Points on a hilly landscape, in no order, each with its height.
A ball rolls from a point to the lowest of its 2 nearest points, and stops where none of them is lower. Distance is the straight distance between rows; heights are no part of it.
siz (h 2.57): [ 92 121 125  87 163  86 131 144 148 138 111 143 145 130 143 101 139 194
 176 109 114]
Vukug (h 4.15): [124 137 100 104 141  97 108 170 155 128 157 103 167 173 162 192  95 131
 116 177  94]
Nozar (h 5.34): [ 56  87 119 134 173 125 126 136 128 140 138 128 132 165 159 128 148 174
 165 187 110]
vire (h 2.96): [146 122 131  78 102  77 154 112 111 146 122 130  66 136 103  80 179 134
 147 116 159]
fup (h 2.68): [145 105 160  94  54 123 127 109 148 129 137 113 142 123  88  69 131 105
 114 116 176]
fam (h 7.21): [177 161 160 112 135 152 105 126 189 136 110 132 128  91 108 123 142  64
 107 144 176]
zoru (h 1.07): [ 64 110 159 123 146 132 130  86 151  65  56  96 133 124 180 140 121  95
 113 146 128]
far (h 3.37): [166 190 124 138  67 116 139 157 147 147 206 134 138 153 144 167 125 121
 134 162 113]
Sol (h 3.63): [112  86  95 117  72  94 130 131 112  89 156  98 121 189 133 121 107 127
  95 175 116]
vumu (h 5.70): [147 171 141 160 130 147 145 131  77 132 117 126 143 116  98 116 106  90
 117  60 131]
suluf (h 5.71): [ 81  89 103 139 168  99 151 125 103 100 116  77 103 150 141 124 153 138
 133 182  95]
redu (h 6.24): [113 174 120 205 132 154 166 102  99 124  92 174 132 117 108 133 132 136
 136  60 118]
Nere (h 4.01): [150 217 110 123 101 121 169 138 158 111  75 153 129 126 119 180 132 115
 137 102 165]
rufa (h 4.83): [158 122 165 146 105 130  72 149 104 169 184 101 133 101 114 104 124 101
 118 130 144]
biku (h 2.31): [ 60 114 134  89 132  90 142  82 139  79  99 132 129 158 158 138 120 126
 104 129 129]
val (h 2.18): [155  94 166  67  75  66 111 149 135  60 146 113 105 169 105 137  82  89
 107 140 114]
Zefe (h 6.09): [107 103 134 117 184 110 156 161 117 118  99  75 106 118 167 107 153 138
 167 149 108]
tud (h 2.42): [ 65  90 180 117 150 134 132  97 161  90  62 112 134  88 147  93 123 110
 132 108 133]
Pudo (h 3.16): [120 104 125 160 151 160 103 119 115 135  95 156 159 109  81 114 119 191
 143  67 114]
fada (h 4.41): [159 114 139  80 158 105 127 126  83 165 118 140  91 107 101 101 145 152
 125  89 160]
vimu (h 3.99): [127 143 153 107  91 136 130  99 165 157 121 134 153 117  87  78 161 148
 152 111 170]
ledut (h 6.77): [139 116  91 123 128  97 146 140 143  71  78  71  84 114  78  94 171 169
 140 121  57]
lemot (h 4.10): [171 182 172 149  87  87 111 138  98 137 210 156  62 148 145 140 124  59
 128 148 134]
saf (h 6.18): [ 98 139 186 114 159 153 111 108 133 143 118 169 159 114 149 127  97  93
 114 102 161]
fifat (h 5.66): [106  85 152 121 143 171 138 105 115 138 109 177 163 118 164 133 122 150
 141  82 161]
tokev (h 3.36): [121 139 151 110 105 107 100 122 124 116 173 134 157 159 137 169  95  84
  79 114 112]
vako (h 4.96): [ 91 100 105 124 170 142  98 131 108 148 156 150 158 151 137 149 110 198
 124 159  92]
Laruk (h 2.10): [144 110 137 154 163 170  80 136 133 118 134  91 147  88  87 110 115 110
  96 151  92]
Romez (h 2.77): [120 110 145  90 133  74 109 152 114  87 139  99 140 148 132 144  89  91
  81 127 103]
norus (h 3.46): [ 96 180 143 150 105 138 104  89 129 166 151 179 135 105  98  99 137 188
 141  91 116]
fuf (h 3.28): [106 105  80 133  58 104 164 120 126 118 186 121 121 183 137  95 139 143
 139 158 110]
Zizut (h 3.67): [149  60 117  64  80 138 118 119 169 124 122 107 145  91 105  88 121 141
 118 107 143]
bopo (h 8.11): [145 130 122 114 133 133 142 129 160 112  85  87 100 127 172 151 171  91
 143 179 175]
linid (h 6.48): [153 121 101 108 128  83 150 153 101  72  74  73  98 115 122 130 130 142
 137 114  98]
Bopa (h 5.43): [ 92  72 109 152 155 154 103  97 117 102 113 126 114 157 122 125 137 102
  67 194 132]
nalu (h 3.03): [180  96 103 140 139 129  99 150  36 185 168 120 117 126 121 137 115 124
 103 107 119]
zot (h 8.39): [120 122 128 101 186 121 142 143 155 145  95 140 118 136 172 164 158 148
 144 174 161]
galik (h 3.02): [132 172 124 158  72 124  86 113 144 149 239 155 130 141 150 149 115 111
 117 178 116]
galun (h 2.25): [140  77  99  61  93  75 158 142 135 129 127 100  90 149 128  88 162 153
 153 129 144]
tupig (h 8.82): [149  93 147  75 213 138 106 135 146 165 129 163  87 101 152 129 169 140
 122 158 155]
rivu (h 7.50): [ 99 116  80 128 139 120 131 122 198  62  84  83 126 116 119 125 129 157
 121 170  70]
gunu (h 5.62): [141 124 129 175 189 151 135 147 172 118  52 170 104 102 109 122 177 179
 169  93 143]
Ven (h 6.49): [158 172 140 165 165 172 126 148 171 152  62 147 122  73  91 115 161 141
 156 128 155]
Varef (h 4.13): [ 93 107 170 162 175 147 138 114  96 121 100 104  95 121 105 101 147  97
 137 146 125]
Gemo (h 2.43): [127 162 105 158 117 120 127  93 111 167 211 167 118 123 163 128 131 159
 137 141 105]
Ren (h 0.71): [110 192 142 157 147 101 160 156  87 136 185 133 136 142 183 153 100  96
 157 133  93]
nese (h 2.90): [142 153 102 151 160 127 143 147 103 163 155 167 155 131 195 183  82 114
 129  71 108]
vog (h 4.00): [163 221 117 151  90 147 135 157 147 146 131 136 144 139 114 173 130 121
 130 137 138]
kibe (h 6.74): [133 126 111 110 113 105 174 143  68 118 128  91 128 134 126 110 106 146
 138  75 104]
zez (h 3.24): [117 171 119  82 108  95 161 123 148  93  95 131 133 145 146 156 122 131
 129 111 150]
Zase (h 4.29): [108  97 142 122 130 157  84 104 142 144 162 134 130 133 133 114 128 103
  97 183 159]
Limab (h 5.02): [ 84  78 149 144 142 154 129  87  78 120 126 132 132 141 134 104 126 120
 120  99 137]
zes (h 5.50): [153 141 131 179 176 205 108 143 149 129  73 126 124  85 105 157 142 114
 123 159 135]
momi (h 7.17): [151 126  77 106 124 127 138 119 174  69  81 108 107 119  63 124 143 163
  94 148  85]
fod (h 3.45): [115 113 117 133  85 122  90 119 119 156 223 137 125 167 162 124 109  85
  93 174 138]
sul (h 6.29): [126  89  77 106 174 134 119 113 136  96  96 120  81 157 131 171 136 115
  61 198 129]
Pofa (h 5.27): [150 144 187 148 104 136 113 116  76 126 163 114 145 105  86 103 100  79
 105  91 123]
difu (h 6.63): [138 133 192  98 147 132  82 140 170 135 110 137 158  71 113  97  94  71
 109 102 170]
Fase (h 1.91): [ 88 153 116 151 153 145 161 135 103 132 140 134 160 126 171 145  83 119
 144  92 116]
mopa (h 1.66): [154 112  96 131 115 144 142 130  57 189 164 129 119 135 130 123 155 169
 155 103 126]
Pumuz (h 4.12): [147  65  66 134  68 139 142 127 109  96 133  76 124 148 103 117 127 143
  96 144 107]
limi (h 3.81): [157 147 176 113  63  78 102 135 120 108 193 163  95 169 107 160  93  64
  89 115 121]
fas (h 1.73): [151 119 163  98  48 107 129 132 156  84 151 117 123 149 107 111  98  86
 123 163 157]
Tos (h 7.02): [175 158  99 122  66 142 180 106 128 152 141 125 117 146 144 138 153 119
 135  91 157]
vidus (h 7.54): [ 81 148 116 170 144 157 170 118 148 118  90 168 141 158 204 181 143 143
 167 102 147]
dobo (h 1.55): [106 182 163 162 138 112 136 124  82 163 188 143 114 133 149 122 128 105
 137 162 119]
tozi (h 4.40): [169 146 162 141  87 122 113 158  99 172 199 115  97 147 133 115 138  70
 137 148 162]
vibal (h 6.54): [108 168 110 163 115 156 164  54 135 127 120 189 151 139 125 162 115 131
 130  75 115]
vadu (h 3.73): [148 141 109  89  81 108 132 146 155 149 187 124 157 173 180 172 118 116
 126 153 135]
fadu (h 2.78): [121 107  88 135  80 131 128 119  95 165 167 124 105 145 120  81 153 158
 144 163 134]
penaf (h 7.78): [159 144 139 105 144 156 119 126 198  83  69  95 101  89 155 134 142  71
 115 160 156]
bot (h 4.28): [118  94 128 165 175 127 136 131 110 119  73 158 114 118  97 102 164 186
 158  89 118]
Pir (h 5.09): [136 101 111 143 187 148 121 169 117 142  90 126 137  82 154 152  86 149
 141  90 134]
Big (h 2.79): [110 144 151 153 168 132 130 145  83 162 139 115 117 127 137 122 156 117
 152 177 157]
vova (h 6.78): [136 147  75 134  93 157 186  82 131 152 138 170 144 140 173 167 136 138
 149  94 136]
fibup (h 4.88): [114 150 137 163  87 163 118  99 168 117  93 116 155 108  59  96 146 133
 136 132 134]
kirob (h 1.58): [113  93 110  81 110  88 148 159 153 133 140 103 156 139 133  96 136 181
 162 130 100]
Puge (h 1.46): [ 88 130 142 144 148 137  94  76 156 143 105 175 158 132  85  97 141 196
 148  81 121]
Tes (h 3.22): [ 68 118 165 158 163 147 108 103 177 108  76 162 170 106 111 103 115 147
 164 114 141]
negi (h 4.53): [110 124  89 132 166 131 119 165 146 128 103 127 154 134 139 198  85 174
 127 156  94]
gogef (h 3.26): [163 126 130 138 120 122  95 174 136 101 135  85 158  88  62 108  95 137
 112 136  68]
muf (h 4.14): [163 140 132 123  75 141 101 124 157 102 123 113 159 103  30 122 129 128
 104 140 120]
vis (h 7.16): [130 144 116 140 121 161 181 107 130 156  97 174 125 141 211 159 147 142
 169  62 175]
tikal (h 5.67): [177 119 138  97 193 137 116 156 114 156 103 150 123  73 110 116 107 138
 118  81 127]
Led (h 3.79): [145 142 124 131 167 108 113 178  63 183 172 135 139 141 149 156  96 134
 125  92  99]
Bobe (h 4.09): [189 119 118 179 170 169 113 163 105 140 118  75 117  84  95 126 153 106
 118 154 117]

Where does a ball stop that starts at each point below?
suluf => galik
zot => Ren
fifat => Ren
vibal => fas
lemot => fas

Call two points neighbours if one is among the 2 nearest of the other. Go from one point of each pair to the other, from neighbour to neighbour, staying as low as possible. Name the highest point that can't be avoided.
Laruk and fas => fibup
mopa and Ren => Led
Puge and zoru => Tes
